Each row is a point on a tangle of strands that fork, close into loops and nearly touch. The rows are in no order.
(in the rows, 128 means zero)
Points whose rows are less than 135 apart are linked; no others are. Some points are linked to none.
konev: [155 141 139 133 132 200 174  88 144 209 151 120 152 126 138  92 125 135
 122 126 130 137  82  81 161 101 140  89 134 108  96 112 127 115 140 172
 131  86 157 134  95 123  68 126 163 106 154]
Vigi: [123 144 115 154 184 181 124 103 130 105  98 130 120 144 128 138 124  98
 146 134 102 144 162  99 136 126 106 123  93 118 157 162 189  98 153 133
 142 141 134 136 108 136  89 156 132 137 114]
zuvaz: [140  90 136 119 147 142 115 129 131 120  95 148 136 130 132 123 183 102
 154 138 130 122 122 146 106 116 105 139 130 110 156 116 131 140 116 107
 161 129 168  94  69 138 114 197 141 126 100]
Lifi: [135 142 130 136 129 168 133  94 110 130 166 132 143  75 132 120  90 132
 120 128 132 147 107 121 150 123 132 125 116 153 115 119 121 137 144 151
 118 121 110 137 130 116 149 128 120 112 135]
vagun: [110 111 110 155 113 133 103 142  97  61 114 120  95 170 109 115  92 125
 147 146  91 151 150 119 139 130 162 130 125 141 158 106 142 144 142 120
  97 139 114 175 153 122 102 147 121 120 106]
vev: [140 135 114 127 118 132 108 132 129 176 142 147 114  90 111 134 140 165
  93 102 168 153 107 131 146  96 118 142  91 140 147 130  74 164 134 121
 161 107 137 102  99 141 141 124 122 112 112]
Sul: [120 116 158 150 129 138 132 148 110  95  99 113 125 193 133  97 129 132
 144 159 114 121 105 120 146 160 149 132 117 138 125 131 140 117 145 129
 118 146 152 182 160 148  45 102  92 143  85]
lediv: [103 114  82 156  99 135  95 117 118 106 139 158 108 141 138 150 117 139
 127 132 103 167 158 106 123 127 120 126 104 144 155 147 121 185 193 115
 109  97 152 154 126 139 116 145 137  79 132]
Beled: [141 100 122  76 147  57 115 166 181 173 107 144 141 136 126 158 196 125
 138 121 164  80 152 164  97 110 109 125 145  92 107 153 126 129 105 113
 180 131 152  91  98 145 124 132 144 146 112]
Rup: [149 142 150 107 148 120 131 148 151 155 125 122 135 113 124 124 162 132
 115 131 169 124 122 140 122 133 120 120 127 135 126 139 107 125 118 125
 171 135 138 106 107 137 127 133 143 155 127]
fomum: [123 143 108 158 137 171 105 129 111 121 140 114  97 131 118 133  89 163
 120 128 129 156 123 115 154 128 151 131  76 142 163 121 122 146 157 135
 131 108 134 143 107 125  79 144 121 123  91]
gigib: [132 121 114 111 117 147 123 106 161 112 151 136 149 108 128 144 146 104
 139 150 155 129 143 100 113 114 100 105 148 132 121 117 121 153 166 127
 146 148 139 118 117 127 135 154 155 134 150]
sofo: [151 139 160  89 121  76 138 140 166 144 125 144 157  99 115 149 183 132
 110 123 204 115 123 130 112 138 111 133 133 140 116 152  91 130 140 132
 168 167 145  71 117 146 150 122 133 160 138]
zipok: [137 127 153 143  79 103 138 136 108 144 147 173 156  96 102 111 129 120
 135  97 157 149 104 147 119 153 124 132 131 169  96 124  85 149 152 150
 135  88 132 114 159 114 167 122 105  93 134]
vozur: [118 123 111 119 117 109 134 120 134 135 149 135 129  98 133 152 108 139
 128  91 114 115 150 156 139 149 110 163 139 130 104 135 143 153 135 143
 122 101  91 128 158 115 200  98 118  85 159]
Doni: [142 125 136 110 167 176 145 137 130 160 136  79 141 167 147  85 144 138
 131 172 102 107  88 107 115 137 152  99 165  92 118  81 145 106  72 112
 142 116 142 127 101 118  46 151 145 159 119]
tebu: [161 137 118 132 141 204 139 110 125 148 139  97 135 164 153 111 113 151
 140 170 105 104  90 101 136 118 151  98 138 114 144  81 130 128 131 109
 143 123 138 149  86 119  33 143 124 136 101]
fesud: [131 122  97 102  96  50  73 172 152 145 134 134 123 128 124 157 164 137
 130 137 133  91 160 172  73 107 115 117 173  91 151 106 100 161 114  98
 167 135 111  95  96 135 124 157 128 152 113]
niza: [133 121 115 106 172 186 128 102 154 174 142 103 125 144 139 127 149 129
 116 140 107 126 133  86 137 100 111 111 107 102 120 103 138 130 119 117
 149 108 177 117  73 127  63 158 172 133 146]
fured: [102 122 119 153  97 124 119 104 104 119 128 165 127 122 144 136 115 136
 136 116 109 159 137 116 130 162 112 134 111 146 120 154 135 166 181 136
 103 101 136 160 175 142 150 110 125  68 152]
bame: [135 129 142  76 121 114 105 114 123 144 178 125 142  94 145 140 131 152
 110 122 135  94  99 150 149 139  94 177 115 136  95 102 107 135  91 112
 131 142 123 106 141 102 150 109 102 146 140]
Nep: [142 164 110 184 127 172 132 100 127  98 131 151 132 156 135 131  94 119
 140 127 118 165 151  73 122 136 141  91 125 132 141 173 171 129 210 151
 124 127 112 177 133 159  79 125 122 123 130]
tavu: [157 125 139  69 113  88 162 115 170 175 108 137 153  75 102 165 203 144
 106  88 218 112 103 128 144 116 109 146 117 125 125 155 105 148 121 144
 172 152 156  47  71 149 159 117 140 151 129]
kuf: [137 144 148  93 157 113 144 150 113 180 147  71 146 129 146  98 133 158
 104 125 133  99  70 154 123 125 150 132 146 107 110  90 124  89  42  93
 137 107 118 106 122 122 112 126 109 159 125]
nuko: [148 170  92 171 120 146 127 148 160 148 136 119 113 131 142 132 124 138
 124 125 122 147 159 120 136 104 157  87 134 118 169 160 143 142 153 135
 162 119 118 158 120 162 112 136 149 143 140]
nilav: [116 109 122 117 141  85 107 175 187  83  58 136 119 180 122 153 181  84
 138 157 104  86 168 161  60 149 121 100 176  71 137 146 121 119 129 139
 162 195 117 100 112 128 141 122 143 184 135]
Pitag: [123 130 111 113  71  80  97 165  90 160 150 121 123 100  92 140 102 136
 134  80 137 127 130 184 118 103 144 151 156 137 112  97 111 135  97 120
 131  73  96 123 142 125 186 136 111 100 128]
vuvan: [136 158 106 176 112 175 131  89 106 111 149 146 138 129 145 139  87 147
 118 138 127 162 116  88 131 137 134  94 120 140 142 145 139 152 207 152
 106 113 123 168 149 152 102 107  99 104 111]
gotip: [153 165 130 162 163 185 165 103 133 199 134 116 148 109 136 134 113 156
 102 101 105 156 101 100 187 123 125 116  80 129 106 174 130 132 143 176
 140  94 138 135 104 157 105 103 133 107 139]
futub: [121 117 140  68 184 140 133  96 145 152 141 125 118 107 145 115 172 153
 106 137 146 113  95 122 118 137 114 159 102 101 127  95 140 118  62  94
 155 144 158  64  83 108 107 153 148 154 130]
Nud: [130 145 122 187 113 149 149  96 141 103 109 170 135 129 133 147 117 101
 135 117 135 164 170  80 112 134 126 103 134 137 146 197 148 138 217 150
 133 138 130 150 146 166 150 114 143 106 161]
Beku: [133 131 129  99 121  96 146 122 187 124 135 154 133  77 109 157 140 120
 135  89 181  90 135 135 115 143  99 163 152 128  94 141 132 129 141 149
 138 149 105  78 132  86 212 100 131 130 148]
Poded: [110  95 141 154 107 119 105 173  90  69  73 115  98 163 101 101 132 101
 161 144  99 139 132 141 125 136 162 134 125 130 160 110 129 124  98 115
 108 138 123 149 136 128 108 152 115 135  80]
bag: [130 119 149 131 110  92 103 148 110  95 122 137 105 136 134 115 133 144
 134 145 143 129 131 141 121 139 119 147 116 157 142 125  87 134 123 108
 125 144 128 126 150 127 138 127  96 143 111]
reze: [115 108 117 117 133 162 101 110 142 111 137 135 113 133  97 115 125 108
 144 155 120 153 165  86 122 104 122 101 132 128 116  95 125 145 153 128
 137 124 141 122 121 104 116 176 166 139 127]
Kesaz: [133 141 125 172 124 146 122 165 146 112 100 129 124 160 120 104 140 101
 149 141 115 140 151 137 116 135 152  97 149 122 157 160 142 125 151 124
 149 127 121 164 133 158  83 138 139 136 119]
Bupit: [161 167 138 166 135 144 167 143 118 150 108 142 147 107 141 124 139 140
 119 122 161 150  96 148 147 142 141 127 120 156 150 170 114 123 138 146
 149 116 107 127 140 165 147 110  92 132 118]
Dudug: [149 127 155  97 151 134 176  88 157 196 127 135 146  71 119 138 188 144
 104  86 185 125  73 131 165 115 115 164  97 137 122 167 102 133  99 146
 163 116 167  69  75 140 148 107 136 119 137]
keve: [180 156 155 144 123 150 188 112 110 202 128 123 176 100 140  95 135 126
 142 124 162 123  61 145 126 117 148  83 171 123 118 128  96  97 126 142
 145  80 113 117  88 142 120 138 124 106 136]
fene: [113 102 139  92 162 119  95 159 128 118 130  92 105 150 115 119 153 142
 124 166  97  97 117 146 119 139 141 136 129 112 138  80 136 119  55 100
 140 150 131 104 113 105  85 150 116 188  87]
fal: [150 163  86 149 123 156 141 123 148 175 154 132 119  99 115 153 109 147
 104 104 124 170 152 105 151  79 135  87  95 116 144 162 134 165 160 158
 154 103 131 144 102 158 129 127 154 110 157]
torin: [179 165 114 131 149 184 178  97 152 202 149  94 162 117 153 134 146 132
 116 127 124 111 119  86 153  82 122  85 139 101 118 141 127 133 128 150
 155 103 153 132  86 152  90 126 174 116 192]
suren: [ 92 118  58 133 123 134  78 120 141 105 144 137 100 142 133 166  90 112
 131 141  81 136 200 110 108 106 107 112 132 116 147 118 164 147 163 117
 129 110 121 161 137 110 132 140 149 127 149]
rodus: [131 112 136 131 173 116 126 149 171  68  77 134 112 160 128 136 171  96
 136 163 104 107 157 130  88 147 121 119 139 102 151 166 143  81 126 134
 161 203 128  99 116 106 137 131 143 191 120]
vul: [ 91 117 112 157 123 108 123 118 166  68  89 151 105 188 130 140 128  96
 142 144  93 118 199 103  91 151 112 120 140 115 117 166 148 133 162 114
 127 153 130 156 166 130 140  90 150 124 154]
biv: [100 108 100 128 130 102  96 168 162  87 104 112 125 175 122 137 138 105
 143 154  87  91 169 147 107 138 126 110 168 100 134 120 154 138 104 122
 151 157 120 158 164 133 108 104 133 178 127]
Nis: [168 144 123 162 100 194 159  85 104 156 140 155 160  87 136 126 129 151
 108 111 165 156  85 107 144 102 126  96 116 151 157 135  92 163 180 151
 135 116 138 119  98 157 138 142 115  94 125]
rom: [145 140 155 115 126 162 138 125 115 155 164 118 154 118 132  93 124 144
 120 134 149 140  88 123 141 132 142 113 137 134 109  88 115 113 110 134
 115 122 119 132 121 111 103 137 115 138 123]
Nalum: [138 135  93 142 126 181 109 120  86 154 152 115 122 147 149 136  86 151
 128 126  97 153 118 140 166 111 146 114  93 127 149  99 124 156 147 128
 104  83 134 157  99 134  85 149 116  82 110]
Vena: [124 120 166 131 126 155 144 109 128 104 143 137 144 143 126 101 106 118
 138 144 135 130 121  99 136 151 115 122 131 152  74 122 142 111 158 156
  94 137 130 162 180 110 105 102 117 139 128]
rone: [124 126 170  99 140 129 157 114 117 142 169 112 161  93 129 120 122 135
 111 113 128 103  83 131 157 146 120 161 139 139  80 111 134 118  89 141
 120 136 116 125 170 103 163  89 105 140 145]
rut: [119 138 136 137 144 130 144 134 106 101 133  96 116 108 127 124  84 115
 131 103 105 140 134 135 157 136 147 147 118 140 127 123 174 100 102 149
  70 141  92 152 152 116 159 126 106 114 138]
zusi: [104 118 112 126 148 128 117 182 140 124 131  76 128 178 135 112 120 106
 137 147  81 104 142 148 136 125 158 105 162 106 123 103 174 115  83 123
 132 134 117 183 145 142  78 112 131 168 132]
Depo: [111 119 134 130 113 139 127 143 100 120 158 102 134 150 111 119  80 128
 117 136 117 147 127 106 170 135 149 130 127 141  96 103 152 133 139 151
  78 133 121 196 186 133  94  82 108 135 140]
zudir: [129 130 145 133 143 137 120 144 105  94 111 116 120 131 137 102 129 118
 142 144 129 126 112 145 131 140 138 139 114 144 157 121 129 111 108 114
 123 148 124 129 131 124 121 146 103 144  92]
sazom: [177 165 149 154 135 171 183 124 106 200 125  91 159 124 163  84 123 140
 122 133 123 117  68 118 136 113 169  88 165 113 129 114 115  75  98 142
 127  89 106 138 104 132  93 116 131 112 128]
Bope: [115 122 137 138  86  75 100 151 120 119 134 162 113 124 119 140 129 167
 110 137 137 140 135 134 109 134 108 145 103 154 135 133  67 167 149 112
 139 133 140 131 159 127 155  81 112 133 117]
dadup: [103  99 157 113  90  85  98 153  94  98 132 132 135 144  94 107 119  97
 154 141 127 125 126 161 108 125 128 145 156 138  96  73 104 119 106 108
  89 127 130 118 147 109 145 167 116 121 118]
rukos: [101 113  80 122 142 164  83 108 127  92 143 120 115 166 113 158  83 105
 130 154  86 137 167  90 133 112 121 106 101 121 107 108 170 126 160 127
 123 117 140 175 146 110  78 129 132 131 133]
Zedum: [134 124 171 118 168 130 134 148 134 122 107 112 135 122 132  93 163 113
 141 138 137 116 106 136 117 155 128 138 129 126 117 124 134  85  86 113
 136 143 139 106 133 121 123 155 125 154 108]
guva: [149 130 166 121 114 155 142 123  97 139 143 119 163 137 150  82 112 129
 146 142 134 116  73 145 105 136 148 108 178 123 112  68 116  95 112 102
 106 123 114 132 111 124  92 157  92 132 104]
Nitur: [111 163 116 170 141 139 130 144 121  94 114 105 111 144 127 130  79 100
 131  98  84 147 168 111 150 143 142 126 125 121 137 156 186 103 133 145
 103 145  93 171 153 137 126 109 127 136 141]
gomi: [125 116 158 114  92  87 126 143  91 160 139 129 132  92  94 125 119 116
 138  77 151 127 113 167 128 132 121 167 122 155  89 111 108 121 102 128
 135  77 123 100 148 111 186 127 101 101 127]
mibo: [136 102 105  70 136  37 100 170 168 159  95 155 130 144 120 157 174 130
 146 131 137  62 155 193  70 110 112 113 178  70 121 126 130 122 101 107
 164 146 107  81  95 122 125 148 124 158  97]
futik: [119 146  99 155 170 172 103 109 122 116 114 122  97 140 126 153 104 132
 122 129 117 159 154 105 162 114 120 134  47 129 167 155 153 138 157 143
 124 107 146 128  87 130  88 154 130 123 101]
tupe: [128 129  98 100 162 183 107  97 147 133 157 112 119 130 120 147 110 135
 120 164 124 136 141  99 137  98 115 102 111 113 137  95 134 133 134 120
 149 118 153 131  99 112  79 158 155 161 115]
papus: [124 126 120 125 158 110 100 164 169 100 107 123 105 164 124 139 155 123
 124 163 127 108 156 123 115 138 126 125 126 110 151 149 124 114 117 118
 160 167 121 133 130 125 119 126 133 185 106]
fem: [119 145 135 107 141 124 129 147 152 106 156  98 156 117 131 103 127 116
 132 134 138 100 114 149  91 147 113 126 192 118 113  88 130 110 106 112
 122 166  88 113 140 116 165 136 119 157 142]
fidi: [151 131 119  85 138 168 148  76 164 146 163 125 160  91 120 161 141 124
 108 126 181 126 123  73 140  84 102 102 123 125 124 127 122 156 149 133
 157 131 157 100  83 141 119 146 162 137 173]
rizi: [124 135 137  85 142  78 105 153 150 123 134 110 140 124 141 137 143 134
 131 123 136  69 127 177  90 140 108 150 180 104 118 101 131 110  80  86
 135 167  96  88 132 112 160 127  97 163 122]
ton: [120 113 118 114 125 107 109 174 159 128 115 114 134 134 111 117 155  91
 155 129 128 113 162 168  98 115 135 119 175 110 119 115 137 117 102 117
 155  98 115 122 125 125 141 161 152 146 125]
biri: [136 137 157 141 144 125 164  87 132  96 125 177 150  89 135 149 139 114
 119 124 163 129 111 112 140 158 100 161 108 160 114 184 122 117 164 151
 135 154 133 101 174 113 188  94 123 132 147]
konul: [148 147 137 167 101 173 140  93  94 124 158 175 143 102 138 119 114 157
 117 131 147 159  82 111 142 133 124 123 102 165 135 132  99 151 178 157
 113 115 129 123 136 136 130 123  92  95 104]
nofe: [109 103 142 155  89 120 151 137  77  84 119 129 148 158 124  98  91  96
 152 116 102 147 128 125 136 143 169 114 163 145 115  99 177 106 155 165
  29 133 103 194 179 150 126 126 104  90 142]
Zeko: [155 139 141 141 135 147 169 134  79 198 136  69 161 126 140  88 100 132
 121 117 103 127  72 136 162 112 172 108 148 115 104 101 135  90  81 141
  82  78 109 160 122 143  96 122 123 102 127]
Zud: [129 132 129 128 122 124 157 105 155 128 134 162 138  89 119 155 123 118
 139  92 154 120 140 126 137 146  98 161 119 148 109 164 122 138 161 158
 144 123 124 107 146 111 198 107 134 101 158]
mif: [ 98 111 111 139 100  52 104 174 124 134 108 141  80 139 118 132 120 139
 122 106 115 124 172 156 116 145 151 134 139 135 144 143 120 142 118 109
 108 118 105 157 169 137 168  84 126 111 118]
Dig: [105 132 123 178  96 127 139 100  82  68 123 138 119 144 143 129  72 130
 131 123  87 166 135 102 140 165 149 117 130 145 126 137 175 129 189 158
  41 125 103 178 176 143 133 112 112  92 130]
seb: [153 114 168 120 125 146 141 130 108 143 126 124 164 155 154  84 154 122
 164 174 139 105  79 139 101 133 136  81 170 110 113  97 112 102 118 104
 135 109 140 130  95 143  64 151 102 122  79]
nebel: [111  98 166 108 112 107 136 117  88  70 140 124 141 140 132 120 105 101
 142 141 115 112 105 143 139 141 124 164 132 147  97  93 149 112 107 139
  61 163 132 155 195 112 149 118 104 104 144]
Tilus: [168 152 125 103 125 165 145 111 171 175 169 101 161 110 133 137 153 139
 103 157 169 112 108  93 134  84 123  79 146 112 125 116 118 150 139 134
 165 127 145 122  94 142  94 145 172 148 160]
Zamin: [118 110 136  89 172 145 137 155 136 152 140  72 136 154 128 101 139 141
 109 149 101  96  96 144 122 132 159 120 152  89 118  79 166  97  36  97
 140 138 131 132 120 112  92 144 136 171 113]
levof: [ 74 113 101 149 100  88 101 138 151  75 117 125 103 184 113 136 101 111
 133 144  85 137 198 110 103 131 125 118 149 123  99 130 132 136 145 123
 104 140 117 182 182 117 147  88 161 121 159]
geb: [163 166 133 160 161 155 161 136 123 179 110 107 144 121 157 129 127 158
 104 101 132 138 113 130 170 137 146 128 102 134 137 176 124 124 116 138
 152 109 119 144 121 166 112 108 120 132 130]
Nug: [119 122 146 166  69  93 143 122 129 113 133 182 132 109  94 127 132 116
 136 122 167 160 130 113  94 149 125 115 131 162 116 154  75 164 186 144
 126 124 140 110 170 131 188 108 142 103 161]
buno: [130 139 120 139 142 219 137 101 125 148 135  96 121 180 139 109 103 143
 138 150  99 139 101  91 151 115 156 100  99 102 132 102 152 112 160 142
 120 106 148 154  93 116   4 137 129 114  97]
Dasan: [176 162 119 164 109 165 171 121 116 186 135 116 160  99 138 124 132 147
 127 121 156 143  78 123 131  96 138  98 143 123 156 126  80 142 140 130
 141  92 126 127  82 162 117 144 120  99 124]
Bov: [134 122 144 113 164 196 151  69 127 167 146 125 142 118 144 113 128 129
 115 135 137 145  91  84 165 114 115 124  94 117 103 122 146 124 137 141
 134 108 167 116  94 121  83 141 154 106 132]
pinul: [101 124 109 157 105  66 120 102 125  71  94 164  82 146 147 159 101 147
 118 139 107 129 161 126 108 140 121 152  97 144 164 175 100 137 143 115
  96 154 120 127 164 113 174  87 134 108 133]
Sisog: [ 93 130 150 134  66  53 114 117 125  92 138 168  99 125 113 143  94 143
 109 129 129 136 151 127  90 141 121 161 130 162 111 121  65 136 140 126
  94 152 113 108 172  76 209  70 134 128 155]
Rurog: [108 125 116 131  97  59 126 111 140  96 111 192  95 120 140 160 108 145
 112 100 135 115 166 137 109 139 108 161 120 149 132 180  95 144 143 124
 115 160 106  99 152  94 207  73 139 117 144]
gatug: [130 133  95 131 113 153 115 128  88 143 139 116 137 131 169 123  99 134
 146 121  95 126 123 155 151 131 133 132 139 130 152 113 140 154 129 110
 110  99 111 159 118 146 124 146 111  85 136]
kosa: [133 137 137 121 176 137 142 115 118 136 123 104 116 104 143 123 113 127
 123  95 106 126 130 140 169 143 119 174 106 140 134 151 172 100  97 143
 105 128 112 126 134 120 168 129 123 116 129]
fafe: [129 123  80  99 110  99  94 141 158 120 142 150 114 123 139 157 127 142
 129 138 126  98 168 146  90 105  97 130 152 112 152 116 112 158 131 103
 142 148 109 111 114 123 152 137 141 136 127]
zepug: [138 103 125  85 177 112 129 147 192 151 100 132 125 141 134 144 200 119
 119 138 143  90 152 131 102 112 114 114 136  78 135 145 148 126 106 122
 185 161 148  88  90 141 105 148 157 183 120]
Nito: [131 118 128 169 105 116 112 134 122  91  82 166  96 144 127 121 157 118
 150 146 153 160 139 120 106 124 130 120 120 142 189 166  95 145 164 109
 144 138 144 113 109 137 139 165 133 118 107]
Pipas: [ 91  83 143 109  97 106 113 127  79  56 124 125 112 156 110 127 114 103
 150 142  99 126 131 140 122 133 129 153 129 149  98  64 116 124 111 120
  65 162 126 142 167  98 144 139 124 113 133]
dob: [116 114 128  73 164 137 107 111 137 128 161 121 116 115 145 127 136 153
 112 135 121 109 116 126 143 128 107 165  98 121 112  95 124 104  81 105
 122 154 138 114 127  85 123 130 130 160 123]
sigi: [140 143 143 133 180 149 159  89 124 135 112 144 122  85 138 118 136 129
 128  99 145 148 119 129 165 136 106 177  80 135 142 178 157  98 111 144
 123 122 140  94 104 111 151 144 144 113 121]
lozer: [102 115  97 186 100 113 100 136 108  95  93 156  94 149 130 127 134 120
 147 128 102 178 165 119 109 143 140 127 112 132 188 159 118 166 181 103
 120 105 141 129 126 139 138 152 146  89 112]
Gid: [150 115 137 127 130 124 125 120 127  83  89 158 120 123 136 131 172 118
 156 137 150 130 125 144 118 115 109 146 117 130 181 149 102 136 143 112
 150 152 150  76  93 131 138 168 124 130 113]
Benud: [138 141 154 103 160 115 155 142  89 177 125  87 152 103 121  97 133 131
 130  99 139 120  72 172 124 133 141 142 133 129 113 116 127  75  53 101
 144  86 118 104  98 131 146 145 105 121 120]
zava: [114 134 131 183  93 105 143  98 141  91 100 180 121 131 121 137 125 116
 116 128 137 180 157  76  92 154 131 104 121 158 133 188 103 146 209 141
 110 134 142 120 164 143 188  99 153 101 167]
Zeli: [154 138 142 120 170 155 163  95 141 184 109 138 145  85 140 127 176 138
 121  92 158 143 110 116 165 117 102 162  85 122 132 173 153 113 114 144
 150 103 167  86  82 136 145 142 151 108 143]
temur: [ 81 106 135 137  85  83 123 135 104  34 127 118  96 167 100 130  82 123
 131 162  97 132 157 117 108 131 144 134 142 147 123  77 100 126 119 119
  59 176 105 142 159  94 152 111 128 139 146]
bekez: [118 116 166 114 121 104 153 113 104  91 142 129 139 113 139 139 119 119
 132 112 128 107 105 149 143 146 107 187 116 160  94 138 128 116 105 149
  87 156 120 128 197  95 190  95 108 116 142]
zogu: [130 132 134 128 139 126 151 167 111 181 131  71 143 137 120  88 125 113
 146 108 109 131 121 155 148 112 169 116 147 117  92 119 156  86  68 134
 121  71 124 158 130 138 111 143 139 109 130]
Repu: [127 113 148 120 144 102 142 162  76 148 117  82 134 125 107 101 127 114
 140 109 131 130 100 171 145 120 163 141 130 136 115 107 153  79  62 120
  96 109 119 144 134 149 129 151 104 111 109]
Dulov: [127 110 150  64 129 101 108 120 138 171 147 132 129  93 107 126 155 129
 136  99 163 104 117 163 116 118 106 167 138 118 100  93 117 114  91 106
 155 104 138  55  81  90 154 164 139 126 134]
tok: [123 142 108 142  73 121 101 149  72 155 155 134 115  90 108 125 101 153
 104  97 121 162 127 161 133 114 144 132 137 146 152 115  96 157 122 120
 117  89  95 129 139 139 180 135 104  85 129]
lema: [119 115  64 112 144 123  91  97 137 119 123 172 103 119 130 186 120 136
 111 126 129 131 184 106 129  98  85 138  65 121 157 161 146 161 166 127
 134 133 145 114 103 120 129 113 157 117 130]
tabud: [122 148 121 166 162 169 124 151 142 104  88 100 106 161 127 115 133  96
 152 138  83 135 153 116 138 134 162 112 119 110 174 146 168  97 124 127
 160 149 123 156 102 143  70 156 131 161 109]
zuf: [140 118  95  88 158 129 132 120 185 167 111 131 125 116 137 162 169 135
 107 125 153  89 172 112 131  83 100 115 111 101 152 160 163 130 120 131
 167 151 151  94  74 136 105 126 161 177 133]
vopo: [154 134  86  91 145 138 146 101 180 172 139 124 134  88 124 184 145 131
  93 108 169 109 153  93 143  69 102 102 111 113 150 157 148 154 142 135
 151 133 142 103  86 150 133 119 164 150 154]
pufov: [113 139 113 117 131 148 120 157 128 113 156  84 121 166 116 114  90 136
 128 154 101 141 140 114 157 132 160 101 132 129 116 104 160 125 117 134
 110 134 121 197 160 132  71 105 117 167 129]
Dudud: [159 149 146 144 138 134 158 114 137 109  97 160 141  95 154 136 154 138
 107 127 177 128 118 130 147 152 113 154 102 153 148 194 115 121 159 143
 153 160 136 112 134 152 164 107 113 137 132]
lefif: [135 128 163  75 131  46 121 144 128 128 125 138 138 108 131 138 157 138
 130 103 166  73 100 181  87 138  96 173 148 113 115 131 115  82  73  95
 148 153 108  60 123 104 168 122  86 154 105]
pak: [142 149 160 119 133 134 121 127 128 153 144 134 128  82 113 109 146 143
 106 110 178 147  90 138 138 115 119 152 103 145 144 116  76 118 108 112
 151 135 138  81  95 127 143 150 119 142 106]
pari: [139 112 154 131 131 152 132 149 116 137  99 115 152 176 160 104 164 116
 157 162 123 101 102 145 112 155 144 112 148 119 121 124 135 117 125 115
 147 128 153 160 126 162  53 126  97 141  84]
Nimi: [101 108 131 155 115 123 107 113  72  51 119 123 103 164 142 139  91 118
 144 148  96 150 144 112 149 150 146 145 109 155 133 122 159 132 150 137
  56 148 123 171 169 125 111 124 109 104 124]
fumo: [116 130 107 135 100  67 103 195 151 126 119 125 104 134 106 122 133 116
 132 124 134 118 162 170  86 120 145 116 174 113 126 122 119 127 111 116
 137 108  98 148 147 138 162 116 146 127 122]
vis: [108  92 144 117 120 104 109 161 124  95 108 109 125 149  99 112 154  84
 170 143 107 114 137 163  98 128 136 120 175 110 100  76 133 118  90 121
 114 137 123 118 145 118 136 163 139 138 118]
vom: [142 119  90 109 137 143 108 134 116 137 157 119 137 116 165 145 114 135
 139 130 114  95 145 145 125 112 102 137 140 114 141 103 138 154 118  99
 131 116 120 130 108 123 139 147 123 113 144]
Pake: [105 117 151 158  99 124 140 142 126  87 118 146 139 155 116  89 101  90
 147 123 112 143 150 112 115 162 132 111 165 143  90 125 141 115 160 158
  78 132 117 180 195 130 137 119 132 111 151]
kud: [ 90 116 108 144  82  47  97 138 102  90  99 144  60 153 130 145  99 153
 111 130 101 129 164 131 114 149 155 156 124 146 174 144 107 141 115 100
  74 147 102 147 155 119 169  96 120 113 122]
navov: [125 150 131 135 172 167 138  88 111 175 154 129 138  80 124 153 101 155
  87 104 105 164  94 123 200 131 121 144  53 147  95 148 132 143 131 183
 131  98 137 129 129 139 131  95 126 107 131]
binam: [133 136 132 147  90 109  99 149 114 151 150 172 107 113 109 137 131 169
  93 115 166 168 113 134 134 121 125 147  80 158 143 137  53 178 150 123
 143 112 152 117 143 153 142 103 112 117 107]
Relu: [ 79 104 113 142  98  55 106 150 117  57  82 126  66 170 106 146  90 121
 108 149  87 121 163 135 109 137 171 141 129 136 155 111 104 122  90 101
  70 182 111 146 160 104 170 105 138 146 116]
donu: [ 94 113 109 141  97 112 125 114  88 146 140 158 134  97 117 148  96 148
 122  87  96 150 133 139 159 147 117 149 106 151  96 143 130 171 156 157
 100  93 109 149 176 131 191 102 121  67 161]
luvad: [126 147 146 115 134 123 157 134 184 108 149 116 146  92 121 133 124 111
 123 102 156 111 128 143 101 161 103 136 182 130  99 129 128 107 134 134
 137 164  93 103 149  96 201 116 114 142 155]
ged: [106 133 108 128 141 177 119 112 125  90 145  87 122 181 101 126  89 113
 135 176  73 134 149  86 157 119 148 105 129 116 117  94 177 116 130 137
 125 130 136 186 132 116  27 127 123 169 109]
geduk: [117 102 142 142 114 111 111 129 137 105 110 152 127 157 153 128 139 104
 157 137 116 131 162 119 115 146 108 130 124 129 117 161 139 153 166 124
 130 125 152 150 157 135 130 110 132 102 141]
supod: [148 142 153  66 144 106 140 109 146 186 152 120 138  82 125 118 180 154
 102 108 173 109  78 129 110 118 117 154 121 107 112 101 105 116  70  95
 167 127 153  34  65 117 129 151 134 134 141]

How many points has the smallest loop of links through each point below? Write 0 if it is on no loop.
fumo -> 9
fidi -> 9
vev -> 8
fafe -> 0

A piece is all that can be reached along the links. How many separate loops has the piece of each point below (a circle has one, a figure eight two, a Y none), and how many tips (points with one link)?
zuvaz -> loops 0, tips 4
zogu -> loops 0, tips 4
sofo -> loops 1, tips 3
fesud -> loops 1, tips 1
pinul -> loops 1, tips 2
